Points on a hilly landscape, in no order, each with its height.
A ball rolls from a point to the lowest of its 4 nearest points, and stops where none of them is lower. Distance is the straight distance between rows; heights are no part of it.
Z_544: 177  51  83  95  143  156  126  99  144  130  133  113  123  145  120  131  130  131  105  102  159  107  55  92  108  106  97  148  173  height 226
Z_551: 112  163  149  141  145  102  119  143  104  151  133  137  132  156  140  133  116  129  132  152  106  146  131  147  146  125  129  124  100  height 63
Z_852: 89  152  130  122  139  98  110  147  144  167  118  157  110  141  85  95  165  113  136  150  126  136  190  142  104  110  144  131  143  height 228
Z_453: 108  179  151  116  157  50  82  137  82  78  127  157  101  139  148  131  184  116  125  172  107  117  226  166  121  142  113  128  89  height 332
Z_763: 156  97  103  147  144  131  161  99  109  83  91  84  137  129  117  177  125  141  114  81  127  135  100  122  142  140  126  126  137  height 136
Z_247: 103  110  126  140  71  161  99  148  193  170  151  153  121  96  76  64  160  91  138  132  161  113  163  118  74  100  131  138  155  height 424
Z_423: 124  135  130  104  104  163  164  131  119  124  126  129  145  112  154  140  63  144  140  143  131  113  137  109  133  137  121  169  110  height 792
Z_867: 107  168  150  117  129  67  89  136  81  121  138  172  120  145  166  121  149  125  138  167  110  151  172  151  148  138  103  128  96  height 238
Z_441: 158  67  56  100  68  180  151  108  148  156  107  120  155  92  125  115  98  158  158  115  177  148  75  70  177  108  123  163  130  height 245
Z_628: 114  136  156  100  76  130  107  171  148  172  163  176  138  95  101  102  110  128  141  163  165  114  140  122  104  110  142  130  141  height 392
Z_674: 118  171  161  147  147  94  119  137  96  131  145  134  129  164  158  154  146  147  118  145  86  131  136  169  141  138  115  105  98  height 64
Z_958: 121  166  148  153  157  122  154  118  111  121  121  121  124  152  171  177  112  146  115  124  85  148  125  146  145  144  126  133  96  height 155
Z_288: 117  101  123  137  81  169  88  141  195  160  159  143  121  98  86  57  159  81  141  119  163  109  133  111  94  100  136  128  148  height 556
Z_858: 113  162  167  126  142  79  105  127  76  123  149  167  125  146  186  128  137  134  134  155  110  163  158  153  148  146  95  132  84  height 227
Z_797: 124  148  140  154  148  127  137  143  118  133  116  100  134  153  127  139  109  118  127  128  122  140  102  133  134  130  152  116  114  height 128
Z_749: 115  148  143  128  126  123  121  160  129  161  136  130  130  134  97  102  109  112  145  147  141  128  137  136  135  120  139  115  117  height 185
Z_31: 153  92  119  118  102  187  91  137  174  153  124  137  131  103  116  87  107  112  135  134  168  136  74  59  109  124  150  143  147  height 52
Z_436: 102  162  138  108  129  66  90  143  90  135  127  183  118  138  140  110  149  120  137  171  117  157  184  142  135  127  114  132  110  height 255
Z_215: 159  89  94  149  141  122  166  84  107  76  95  97  142  123  120  186  132  155  114  68  115  142  107  126  165  143  113  113  137  height 220
Z_143: 113  140  144  110  99  129  116  163  141  172  148  151  129  115  96  85  118  116  146  159  162  118  155  128  116  113  135  116  135  height 327
Z_568: 126  130  105  114  115  141  193  85  136  104  120  79  128  121  142  153  84  150  129  117  116  135  137  122  184  143  109  145  109  height 502
Z_593: 190  48  77  99  139  136  150  89  131  121  127  109  134  138  113  157  124  152  107  87  155  96  67  113  128  104  83  132  160  height 186
Z_44: 121  151  128  139  143  140  172  108  117  116  103  105  125  138  154  174  90  142  123  120  100  146  135  126  158  141  127  150  106  height 609
Z_426: 110  155  151  116  129  87  104  147  76  145  137  178  129  139  142  116  123  122  141  163  121  165  159  145  147  129  116  133  105  height 163
Z_543: 98  89  125  161  123  148  90  125  156  143  130  132  130  131  59  80  181  49  119  101  142  107  163  149  74  96  132  140  172  height 197
Z_310: 178  57  123  104  157  151  105  127  133  110  130  109  131  133  108  105  125  101  87  107  138  101  70  114  101  111  126  123  169  height 252
Z_681: 120  152  144  142  142  138  138  142  115  143  121  114  135  147  134  136  87  122  133  141  121  140  122  132  140  129  142  132  99  height 198
Z_977: 133  123  131  119  88  170  123  151  149  142  128  140  155  116  137  125  77  141  146  156  158  117  106  84  110  131  146  149  125  height 68
Z_421: 168  61  105  103  146  170  98  118  153  126  141  112  118  140  123  98  125  97  96  109  146  104  58  89  97  110  123  137  172  height 113
Z_794: 153  102  133  138  160  136  120  143  127  110  117  98  131  129  107  113  123  96  113  106  142  118  80  125  113  123  149  113  148  height 141
Z_120: 140  141  146  181  151  109  128  143  113  104  121  115  135  144  146  169  140  155  113  106  87  128  103  160  115  152  142  78  126  height 66
Z_599: 107  170  149  131  143  77  98  143  114  149  137  147  116  162  137  128  150  136  133  160  98  140  154  162  137  125  122  108  112  height 65
Z_444: 167  85  111  120  142  162  113  122  144  113  129  99  129  134  121  111  123  103  117  117  166  103  70  95  108  128  127  135  154  height 67
Z_408: 107  115  131  129  87  153  106  145  183  166  152  144  120  99  77  66  155  88  139  134  162  110  159  123  85  104  134  128  152  height 93
Z_719: 140  116  112  123  101  171  138  126  152  123  115  106  144  126  140  134  82  142  144  144  154  112  114  88  126  136  129  153  114  height 88
Z_437: 124  162  152  160  145  92  111  147  114  123  133  120  132  150  133  147  165  149  124  122  86  119  123  179  117  138  139  70  131  height 103
Z_454: 126  153  138  160  152  127  149  132  115  126  113  105  129  154  147  165  106  133  123  119  101  142  110  136  135  139  142  125  106  height 101
Z_132: 111  117  140  139  145  130  114  143  149  141  136  110  128  124  87  82  150  86  137  107  139  120  119  144  117  109  154  102  147  height 694
Z_138: 154  90  105  123  118  180  104  125  164  136  120  115  134  124  131  106  112  118  138  133  173  119  75  67  106  131  139  144  146  height 47
Z_549: 133  139  138  132  122  154  134  147  130  141  125  114  139  138  123  123  80  125  136  148  144  119  116  113  128  137  141  137  108  height 211
Z_13: 125  77  111  138  105  168  77  132  169  140  163  138  128  113  81  64  171  57  128  101  151  94  128  124  90  85  129  129  158  height 620
Z_774: 149  125  133  183  152  119  133  127  110  88  99  112  131  136  138  175  128  149  110  95  99  141  93  140  119  152  143  94  129  height 71
Z_853: 129  170  135  101  162  97  200  98  95  98  111  151  95  98  200  161  89  173  138  122  103  161  151  126  182  155  102  156  102  height 249
Z_633: 89  164  135  134  157  88  99  137  147  153  119  151  107  156  108  113  191  124  125  145  104  125  184  160  89  115  148  127  145  height 176
Z_944: 100  125  140  107  79  134  113  159  160  175  144  173  113  88  79  89  146  108  123  163  157  117  190  129  68  102  133  150  154  height 617
Z_781: 94  111  138  118  48  145  102  157  184  179  147  181  124  72  80  88  158  113  123  152  154  130  166  124  51  91  139  171  165  height 78
Z_523: 115  152  117  124  145  116  205  78  131  99  117  103  113  119  157  183  104  170  119  104  84  148  138  128  200  155  116  128  117  height 378
Z_119: 143  123  133  151  153  134  131  139  122  115  110  89  131  140  114  134  115  108  121  114  136  127  87  125  123  133  153  116  138  height 144
Z_667: 140  142  134  180  152  123  151  118  110  93  113  113  134  145  156  191  129  160  109  93  82  131  111  147  126  164  136  98  120  height 33
Z_975: 116  171  152  155  154  111  134  133  106  133  132  131  129  158  163  162  117  142  123  132  86  146  124  151  141  135  128  118  96  height 137
Z_614: 135  162  156  170  148  109  135  142  106  114  133  116  132  153  155  174  142  154  111  118  84  125  113  170  122  154  137  83  112  height 74
Z_563: 107  129  147  95  68  125  110  166  156  173  155  179  129  86  87  94  136  124  135  164  161  116  161  130  88  105  136  140  154  height 622
Z_844: 106  140  146  87  79  104  111  170  118  169  149  181  128  90  94  105  131  119  143  169  160  124  167  133  107  113  131  140  143  height 258
Z_42: 95  121  131  137  113  143  112  140  168  166  135  130  118  121  70  72  161  80  140  131  155  115  166  138  92  106  140  125  155  height 316
Z_183: 99  145  134  88  106  80  99  157  78  142  125  189  120  102  110  112  148  109  140  169  144  153  188  139  123  122  134  148  128  height 344
Z_533: 138  128  133  143  142  145  131  140  130  127  116  86  134  141  119  128  99  110  129  124  144  121  101  117  126  136  150  129  121  height 107
Z_222: 121  173  156  149  156  119  148  119  101  119  136  138  119  152  180  173  119  151  114  129  82  143  135  153  146  143  114  127  88  height 112
Z_646: 127  140  130  151  141  139  149  132  123  124  109  94  135  147  128  147  90  123  125  131  128  131  112  123  134  136  143  138  107  height 284
Z_562: 118  170  163  140  159  105  136  124  86  127  144  155  118  151  185  155  115  142  129  142  100  154  140  151  147  139  107  136  80  height 75
Z_440: 144  115  104  142  132  145  164  107  124  99  102  73  136  140  125  163  106  129  127  106  133  125  106  116  145  138  128  142  124  height 461
Z_99: 102  152  140  131  140  105  115  150  132  159  129  128  125  144  97  99  137  111  140  143  131  133  143  147  132  116  150  107  131  height 36
Z_708: 126  132  111  97  102  137  200  87  137  108  131  95  126  96  151  141  68  168  133  129  123  128  134  119  198  151  98  149  110  height 347
Z_741: 115  175  158  141  146  80  111  143  105  130  148  125  127  163  143  148  169  149  123  148  86  122  151  177  128  137  123  89  114  height 81
Z_800: 91  162  131  116  142  82  98  141  129  156  118  174  105  144  109  106  165  119  135  168  114  137  193  143  112  112  137  132  128  height 209
Z_179: 117  180  166  124  151  71  107  139  75  113  150  129  126  155  151  157  174  140  112  157  82  126  173  179  139  144  100  102  92  height 99
Z_767: 144  105  92  136  128  131  180  85  120  88  104  70  137  125  125  176  121  138  124  81  121  132  110  120  173  143  116  130  126  height 307
Z_392: 112  134  138  131  121  132  115  154  153  157  140  123  123  126  85  80  132  96  146  139  152  117  137  137  118  114  146  109  135  height 498
Z_217: 126  178  162  152  164  120  152  119  101  112  140  132  117  152  180  184  128  158  109  124  80  137  134  161  143  153  112  124  89  height 124
Z_952: 102  152  153  109  114  74  96  138  62  127  136  188  129  125  158  113  141  118  144  160  130  176  175  145  142  143  117  138  107  height 200
Z_529: 102  177  134  115  157  63  86  140  117  118  125  163  99  154  132  129  189  127  124  166  104  108  209  160  104  123  128  130  115  height 83
Z_174: 92  112  128  152  119  144  103  135  162  157  132  132  121  132  64  76  176  68  126  119  145  118  175  141  80  107  137  143  158  height 95
Z_337: 174  78  100  122  150  150  134  108  127  102  114  84  130  140  121  142  125  118  110  109  159  107  75  106  118  128  118  141  150  height 77
Z_115: 117  161  177  120  139  94  129  119  59  105  139  178  130  125  203  126  133  136  146  141  130  184  157  144  145  156  108  141  80  height 277
Z_163: 123  168  158  131  160  116  154  119  89  121  131  156  116  139  188  159  102  149  132  132  97  162  141  141  155  138  108  149  81  height 116
Z_525: 118  174  166  137  152  87  115  133  84  126  153  137  124  157  167  157  151  147  119  152  86  135  149  171  146  145  100  110  88  height 69
Z_866: 106  157  143  149  152  88  110  144  132  144  127  123  128  148  117  119  174  139  131  123  101  127  135  171  117  123  150  85  141  height 149
Z_209: 135  125  108  155  140  133  171  98  118  89  95  87  135  133  136  185  116  146  116  89  99  147  114  127  151  146  131  126  124  height 70
Z_636: 164  62  117  102  129  171  83  134  156  129  155  128  119  128  114  77  137  74  99  105  133  101  73  98  99  93  130  124  164  height 322
Z_547: 121  150  143  155  151  104  116  148  124  134  127  113  135  153  121  125  139  129  127  115  106  138  106  156  127  124  158  87  134  height 102
Z_154: 134  70  114  123  117  169  75  132  165  134  163  134  127  118  90  67  161  58  119  102  140  90  106  123  96  76  131  119  160  height 745
Z_23: 105  110  141  115  50  149  99  157  192  177  154  175  129  70  80  77  146  118  137  144  157  133  139  111  80  89  148  145  157  height 572
Z_710: 109  179  142  122  160  70  96  136  114  120  129  137  112  158  121  140  194  140  114  153  88  103  195  181  97  133  129  109  121  height 243
Z_631: 145  97  123  127  98  177  82  144  183  154  146  138  126  104  111  64  128  92  135  125  164  122  91  82  110  113  150  120  152  height 187
Z_607: 167  58  46  91  124  166  132  90  150  147  124  118  123  132  126  125  125  133  138  105  175  127  51  78  139  101  103  159  155  height 6
Z_30: 129  172  165  126  167  114  158  111  83  110  135  162  107  131  206  158  112  152  132  130  99  162  145  147  152  144  99  149  78  height 147
Z_34: 177  51  98  97  149  154  126  107  138  121  131  110  124  145  121  124  127  124  97  109  157  102  61  95  101  108  107  143  171  height 199
Z_725: 126  142  150  114  105  151  133  157  109  149  137  153  150  125  133  126  68  128  139  158  144  123  129  120  126  127  135  148  105  height 324
Z_669: 137  106  148  117  72  162  101  161  174  167  137  163  148  85  106  98  103  130  136  146  167  141  91  77  106  106  173  148  151  height 91
Z_576: 113  151  164  115  124  91  113  130  58  125  139  189  137  129  178  114  128  124  142  150  130  179  158  143  147  147  116  140  96  height 196
Z_600: 122  165  138  154  156  126  174  105  118  101  119  120  118  139  176  193  119  163  108  107  75  138  132  143  153  156  125  131  106  height 334
Z_349: 134  121  140  148  158  124  115  146  133  125  123  103  133  133  103  102  133  99  129  110  134  127  99  142  125  120  159  98  143  height 418
Z_340: 93  137  136  103  103  115  115  155  143  172  129  171  106  106  76  90  149  106  130  164  146  128  200  134  79  109  135  151  147  height 528
Z_6: 172  37  83  86  145  163  123  103  149  143  138  122  123  156  115  118  117  130  90  101  150  111  49  91  99  98  103  147  180  height 294
Z_482: 160  95  121  120  146  156  104  130  148  119  134  98  129  129  116  100  125  91  117  117  156  101  76  104  109  122  138  122  149  height 80
Z_246: 144  85  137  126  149  144  100  137  144  121  142  111  128  119  91  75  149  70  120  99  137  103  102  139  111  99  142  105  159  height 578
Z_815: 136  127  139  129  120  156  118  152  150  145  140  115  135  132  114  102  96  112  143  146  162  112  112  109  119  131  148  118  121  height 87
Z_386: 121  150  159  110  134  138  154  134  76  130  126  161  133  121  163  140  74  131  144  139  122  154  148  131  146  133  118  163  93  height 251
Z_908: 152  94  119  122  127  176  89  138  167  134  150  122  123  113  114  75  133  85  125  121  160  108  80  94  109  118  145  123  152  height 105
Z_443: 137  162  162  163  151  93  128  147  87  114  140  111  136  148  137  167  154  155  110  125  78  113  132  183  121  156  128  60  120  height 111
Z_799: 129  122  98  119  101  159  172  107  139  114  116  90  140  122  145  146  78  151  139  129  138  116  131  108  156  141  112  158  112  height 618
Z_351: 128  94  123  136  105  170  87  141  177  144  163  131  123  105  94  59  152  70  136  109  159  106  115  110  101  96  137  118  149  height 597
Z_886: 126  169  149  113  163  118  180  107  87  109  117  157  103  114  200  156  97  155  136  122  104  163  150  137  160  141  106  160  90  height 216
Z_388: 107  152  142  148  149  97  113  145  137  145  125  125  131  152  113  112  164  125  135  124  106  136  128  164  128  115  152  93  139  height 131
Z_700: 126  138  119  138  133  151  167  118  127  116  108  91  134  139  138  155  82  130  130  126  123  130  124  118  146  138  126  150  106  height 724
Z_283: 146  122  113  170  144  130  164  99  110  67  99  115  133  126  157  201  133  176  104  75  82  132  127  138  142  172  123  91  125  height 328
Z_802: 164  85  124  134  161  135  128  126  116  99  108  91  133  131  110  136  117  106  102  108  144  116  78  117  115  130  135  122  149  height 79
Z_571: 120  119  147  112  63  145  98  168  169  176  155  181  140  83  99  95  115  130  139  153  162  125  117  99  105  101  156  134  151  height 310
Z_698: 123  114  100  97  78  154  181  92  144  114  129  112  143  97  159  129  70  174  138  133  135  119  118  105  178  142  100  154  115  height 302
Z_758: 138  110  137  119  87  170  100  154  172  155  135  151  139  103  118  92  100  126  140  149  167  125  95  79  107  126  158  131  134  height 61
Z_537: 118  163  139  122  155  127  178  113  97  120  115  141  114  124  178  156  82  145  132  127  97  156  148  134  160  139  111  161  94  height 213
Z_257: 99  163  138  121  143  78  102  144  116  155  131  158  116  151  123  121  155  131  137  161  107  138  164  156  131  119  129  118  118  height 86
Z_394: 150  95  98  119  91  181  122  127  164  141  106  123  147  113  133  119  99  143  147  141  170  133  84  62  116  126  143  156  139  height 46
Z_463: 120  151  131  116  135  137  187  104  114  119  111  123  120  116  161  157  71  147  133  130  104  144  149  126  161  142  114  168  107  height 368
Z_495: 117  140  150  98  96  119  118  165  98  167  150  171  139  113  109  110  102  117  144  166  152  127  151  133  125  122  130  130  124  height 177
Z_790: 139  80  82  107  72  181  142  117  156  142  103  128  159  98  136  127  96  165  151  137  162  140  92  60  143  121  138  169  136  height 56
Z_690: 128  134  109  145  135  121  189  75  131  87  106  93  129  121  143  195  123  167  118  82  86  147  128  129  183  157  124  117  126  height 614
Z_95: 133  125  110  156  138  123  178  83  120  75  104  106  135  125  152  202  132  175  108  71  81  140  125  132  165  166  120  104  129  height 607
Z_90: 140  160  162  174  152  119  146  141  89  100  136  118  133  145  158  183  140  161  102  108  80  118  130  177  120  164  133  73  106  height 92
Z_979: 127  172  127  96  158  87  207  81  113  101  120  128  95  99  173  170  85  183  131  125  107  164  140  123  217  165  98  135  117  height 269
Z_299: 163  71  132  118  159  146  100  136  137  111  136  109  128  123  99  88  134  81  99  99  134  104  79  124  102  103  135  112  161  height 303
Z_76: 99  164  135  113  108  60  78  145  72  91  122  192  115  119  163  112  170  110  144  169  125  151  205  136  121  146  133  137  108  height 529
Z_927: 187  38  79  93  145  145  146  93  141  136  131  118  127  147  111  144  123  154  96  89  150  101  56  109  112  97  88  139  170  height 296
Z_118: 92  166  148  122  103  55  88  136  69  63  132  181  119  110  186  109  175  107  147  165  127  151  222  143  122  170  143  135  96  height 633
Z_346: 151  106  125  129  115  174  101  141  163  137  135  114  131  123  123  94  114  109  135  136  168  113  83  79  111  130  140  129  139  height 49
Z_92: 148  110  105  127  104  176  123  131  155  130  118  109  140  130  134  123  96  133  140  145  168  118  96  80  116  136  134  148  129  height 40
Z_171: 143  89  75  113  75  176  144  106  157  132  107  116  151  109  148  124  100  165  156  132  159  129  96  75  150  128  120  161  127  height 73
Z_152: 132  139  139  164  155  122  128  139  117  117  112  101  133  145  127  152  119  124  119  108  108  138  93  139  128  134  155  106  127  height 100
Z_542: 118  171  152  141  148  77  110  140  105  126  134  120  128  147  124  148  182  156  123  133  86  113  159  189  111  135  133  78  126  height 214
Z_19: 124  152  145  168  152  108  123  141  116  122  126  112  134  153  135  146  132  135  125  116  101  137  102  153  128  132  150  94  122  height 85
Z_713: 96  152  131  103  124  89  109  151  111  162  122  177  114  128  97  98  145  114  141  173  134  145  191  136  118  110  132  137  130  height 250
Z_539: 156  96  76  121  102  151  165  89  140  100  119  73  135  125  136  147  118  141  133  102  153  110  101  107  160  135  106  143  120  height 135
Z_96: 123  135  148  121  102  138  117  168  144  163  147  144  136  121  105  95  95  116  147  160  160  111  134  120  117  125  144  122  127  height 188
Z_924: 105  151  144  102  115  86  104  154  80  152  134  181  124  126  121  112  125  115  141  166  134  154  171  140  138  123  124  132  121  height 130
Z_365: 127  132  152  109  83  154  112  166  142  160  149  163  148  106  121  113  85  133  143  155  161  114  114  103  111  122  147  133  127  height 104
Z_229: 98  105  127  143  59  159  94  147  194  177  146  157  118  87  73  76  157  101  130  138  158  121  169  115  59  95  130  153  159  height 385
Z_619: 167  66  47  104  114  159  137  88  143  130  127  102  129  129  138  139  123  141  137  98  170  116  58  87  147  110  99  149  148  height 210
Z_911: 172  72  66  111  126  147  148  87  131  107  124  91  132  132  127  153  129  136  123  97  163  100  74  102  138  116  94  143  147  height 97
Z_65: 132  172  164  160  158  120  156  125  88  103  144  125  125  150  174  193  142  160  100  119  72  120  136  166  133  162  123  101  95  height 44
Z_778: 98  106  130  163  145  124  99  123  153  140  117  129  135  131  74  84  184  83  126  99  126  126  155  158  87  104  148  121  171  height 25
Z_492: 103  154  141  147  154  91  100  130  147  138  118  136  124  147  112  110  203  135  122  118  95  116  168  176  78  123  144  103  158  height 212
Z_714: 122  148  120  149  147  134  181  99  125  103  104  100  125  139  150  184  112  151  116  103  87  142  128  129  162  143  125  139  112  height 538
Z_630: 122  175  161  141  151  76  113  143  84  118  142  117  135  152  126  159  178  154  112  142  76  113  163  192  119  142  120  73  111  height 248
Z_297: 124  173  176  135  165  100  133  117  80  112  156  154  116  152  193  160  134  146  126  144  96  150  153  157  153  148  94  127  74  height 38
Z_449: 115  167  136  130  157  121  191  96  120  101  113  124  105  126  176  181  104  166  119  117  77  150  144  130  173  148  110  143  104  height 379
Z_41: 167  58  73  98  138  173  116  101  155  138  130  114  124  140  130  116  124  122  119  116  165  125  50  74  111  113  111  156  171  height 132
Z_45: 133  95  133  126  128  158  95  135  161  133  157  117  127  115  90  68  151  66  130  104  151  100  111  124  108  102  145  109  153  height 696
Z_685: 125  121  136  134  114  150  107  147  165  151  151  120  122  114  90  70  137  84  141  128  159  109  123  124  113  114  147  107  140  height 598
Z_29: 95  138  135  112  111  119  122  154  151  174  132  153  114  120  76  86  145  103  138  157  146  123  188  137  101  108  137  132  141  height 398
Z_851: 141  100  128  115  78  180  113  150  160  153  117  150  158  104  128  122  85  140  146  146  166  139  92  61  109  118  160  159  142  height 51
Z_213: 111  79  110  151  104  162  80  130  171  148  153  141  130  119  69  68  177  52  129  109  155  100  145  132  78  89  122  139  165  height 447
Z_353: 151  91  77  121  108  165  143  97  146  110  115  86  137  133  133  138  114  138  140  117  164  108  86  93  138  131  111  152  129  height 108
Z_813: 124  114  107  107  83  167  158  116  142  122  118  121  150  109  155  139  72  167  141  144  138  114  127  99  145  138  116  170  115  height 550
Z_121: 158  83  50  115  88  165  143  91  152  130  122  101  136  118  144  128  113  155  152  110  164  125  79  85  163  120  109  151  127  height 55
Z_934: 162  90  87  127  131  149  149  100  126  98  112  73  135  133  124  154  116  125  121  106  153  106  84  106  136  131  115  143  136  height 94
Z_678: 120  181  152  124  164  68  104  138  95  107  126  126  122  153  109  155  196  144  107  149  81  105  206  195  102  137  128  97  117  height 466
Z_769: 101  174  141  118  146  61  88  136  104  131  139  161  111  155  142  129  171  133  125  170  101  127  187  158  130  127  113  122  104  height 106
Z_706: 170  78  81  118  125  131  161  85  120  96  114  79  134  127  118  168  130  137  118  83  151  107  88  119  158  125  99  128  137  height 54
Z_192: 136  123  140  161  167  111  113  146  128  114  115  111  132  128  114  117  146  119  121  102  115  133  92  152  117  121  155  81  148  height 301
Z_534: 144  102  97  152  134  121  174  83  119  74  94  98  137  122  132  193  134  166  112  67  99  144  113  128  173  151  113  101  131  height 426
Z_755: 105  144  134  84  96  89  108  162  87  153  133  194  119  89  96  107  149  103  137  173  157  138  191  137  103  116  136  159  145  height 435
Z_451: 161  74  101  111  135  175  96  117  154  129  135  110  123  130  128  105  121  104  116  117  165  115  62  74  106  120  128  142  163  height 58
Z_919: 107  126  136  149  154  110  107  138  148  140  121  123  131  130  91  92  172  103  135  102  118  129  133  162  113  108  153  98  161  height 436
Z_251: 130  157  144  170  150  114  133  136  115  121  121  115  132  154  149  171  127  145  121  115  90  141  107  149  130  142  144  102  115  height 76
Z_986: 115  95  127  143  125  151  99  134  160  145  147  123  130  117  77  71  168  63  132  103  149  106  138  142  99  97  135  119  161  height 488
Z_583: 127  168  161  159  149  94  118  141  103  119  145  121  133  155  146  159  155  155  117  131  82  123  128  176  122  145  130  81  116  height 89
Z_855: 121  114  139  123  75  159  96  157  183  167  155  155  130  94  99  69  127  113  144  141  164  122  123  103  102  102  153  120  147  height 549
Z_684: 131  161  139  151  156  124  190  95  116  86  125  118  119  132  177  207  130  181  104  95  64  127  145  149  154  174  117  108  112  height 505
Z_653: 129  133  130  127  116  158  155  131  125  126  115  109  144  130  142  139  66  130  141  143  142  121  130  112  132  136  130  154  105  height 576
Z_212: 152  84  100  118  94  189  113  132  166  149  105  129  149  101  125  112  101  134  145  139  177  147  81  52  116  122  148  160  144  height 48
Z_159: 121  155  126  83  132  117  208  88  112  106  126  120  112  89  160  146  64  172  132  131  117  149  144  124  200  156  97  151  117  height 288
Z_942: 160  74  71  107  113  179  122  106  156  143  113  115  135  123  132  117  119  130  145  122  177  138  67  64  126  122  119  159  149  height 546
Z_697: 183  62  86  116  145  131  153  90  107  93  106  94  138  126  103  171  124  144  108  86  146  114  88  123  143  124  96  125  147  height 82
Z_367: 110  168  159  138  145  91  108  138  98  140  143  150  124  161  160  139  132  134  126  156  98  151  144  156  153  132  114  114  95  height 59
Z_298: 150  111  118  128  121  171  113  130  154  124  125  101  131  135  128  107  103  116  134  136  167  106  87  86  113  135  139  134  133  height 45
Z_329: 116  151  125  108  142  119  204  86  121  107  117  110  111  111  159  161  79  165  124  119  101  149  140  122  191  147  104  149  109  height 305
Z_641: 102  174  140  128  153  71  99  140  128  134  132  134  123  160  123  133  188  141  126  147  89  111  174  172  108  128  135  101  129  height 308
Z_553: 136  114  136  137  145  140  111  147  146  130  136  104  130  125  99  84  132  87  132  116  151  109  98  126  117  115  151  105  143  height 325
Z_622: 112  182  147  115  164  60  92  137  98  105  130  137  110  151  122  147  197  132  113  162  86  102  205  181  109  135  121  115  109  height 266
Z_81: 136  120  96  119  106  136  194  79  138  103  127  72  128  118  134  156  100  151  128  104  126  130  124  121  191  145  110  134  113  height 431
Z_433: 140  95  77  110  65  161  168  91  156  122  129  105  147  107  155  128  89  174  145  127  147  125  100  92  179  133  110  153  116  height 90
Z_732: 121  160  162  121  151  119  151  124  75  125  125  170  123  130  187  144  96  133  138  139  110  168  149  138  151  136  111  155  83  height 168
Z_180: 125  131  107  128  125  133  193  82  132  98  112  79  126  119  138  171  103  151  122  95  107  145  127  126  189  148  117  136  116  height 84
Z_336: 140  121  135  135  135  153  117  146  143  131  128  98  128  136  112  100  110  100  133  130  155  111  96  112  120  130  155  119  130  height 23
Z_566: 150  73  64  110  76  180  141  110  155  145  101  118  153  101  134  119  103  158  154  127  172  147  80  63  154  117  131  166  136  height 96
Z_375: 149  109  123  160  157  130  141  117  110  94  96  88  137  138  125  161  120  123  114  98  122  130  87  122  125  142  144  118  134  height 115
Z_610: 101  159  137  114  132  90  105  151  114  159  132  164  121  140  111  104  134  118  143  165  124  143  169  144  136  111  130  120  117  height 57
Z_498: 150  111  105  170  148  125  156  101  111  71  89  111  133  122  145  195  133  163  108  77  96  138  110  130  139  160  122  102  132  height 460
Z_910: 114  148  158  100  107  113  116  159  66  155  144  178  144  120  130  123  101  113  147  160  144  151  152  140  140  128  124  141  109  height 166
Z_901: 88  140  133  151  147  109  103  134  153  155  112  139  117  148  84  92  187  104  125  121  113  127  177  157  81  116  152  131  158  height 140
Z_738: 169  85  109  142  162  127  142  113  109  90  96  91  136  130  110  159  122  125  111  97  140  126  85  119  123  133  125  121  144  height 98
Z_254: 119  165  127  132  155  118  200  82  130  92  120  120  109  129  172  203  124  182  111  99  69  140  142  133  185  166  114  116  122  height 495
Z_464: 101  148  142  114  118  111  118  159  134  170  132  151  122  125  86  90  129  110  144  162  142  128  166  140  117  113  138  121  133  height 272
Z_381: 104  121  142  112  64  142  105  162  177  178  154  169  128  87  88  79  140  120  141  153  159  114  155  117  83  102  139  134  154  height 829
Z_564: 139  131  121  156  144  124  185  92  116  67  111  116  132  120  158  203  140  191  107  68  76  119  144  138  158  186  115  84  126  height 510
Z_650: 136  117  102  130  115  157  159  108  138  111  111  78  136  133  136  150  94  136  135  125  145  115  119  105  148  137  120  150  111  height 60
Z_110: 120  131  115  100  105  156  181  108  125  113  117  110  140  104  154  144  64  160  137  137  129  123  146  113  154  138  103  170  108  height 674
Z_150: 95  152  136  123  141  101  118  151  136  166  125  141  118  141  94  95  149  115  141  151  125  141  163  147  124  114  143  114  132  height 143
Z_567: 108  161  145  144  145  101  116  148  117  154  130  132  129  155  115  121  125  124  138  146  113  144  131  150  142  120  137  106  117  height 72
Z_951: 103  174  142  120  142  53  81  139  85  92  128  169  107  136  156  121  177  118  130  172  111  126  209  152  123  142  108  129  96  height 264
Z_806: 119  98  135  144  154  127  104  138  148  128  128  118  137  126  83  80  168  79  127  90  130  121  129  160  105  97  145  102  163  height 475
Z_316: 129  108  132  131  95  164  92  152  182  154  155  138  126  102  100  62  138  94  143  130  161  110  117  108  106  111  144  117  145  height 376
Z_834: 112  182  160  122  156  59  93  137  80  99  144  135  112  151  145  143  179  132  115  165  88  119  198  179  139  142  102  110  94  height 146

For each start below, name the point where the ball stops.
Z_381 => Z_92
Z_853 => Z_297
Z_844 => Z_610
Z_423 => Z_121
Z_636 => Z_336
Z_678 => Z_367
Z_684 => Z_297
Z_463 => Z_297
Z_118 => Z_610
Z_254 => Z_297
Z_76 => Z_610

Call two points neighbours if one is among the 4 nearest of the other. Go from one point of each pair to the other, from neighbour to neighbour, staying as low as possible. Name the highest point that can't be avoided.
Z_610 and Z_706 => Z_375
Z_92 and Z_336 => Z_298
Z_209 and Z_706 => Z_763
Z_706 and Z_408 => Z_42
Z_529 and Z_367 => Z_769
Z_92 and Z_781 => Z_229
Z_607 and Z_336 => Z_41
Z_65 and Z_778 => Z_800
Z_667 and Z_367 => Z_583
Z_706 and Z_121 => Z_934
Z_336 and Z_121 => Z_171
Z_367 and Z_610 => Z_257
Z_65 and Z_667 => Z_614
Z_367 and Z_99 => Z_567
Z_367 and Z_297 => Z_525
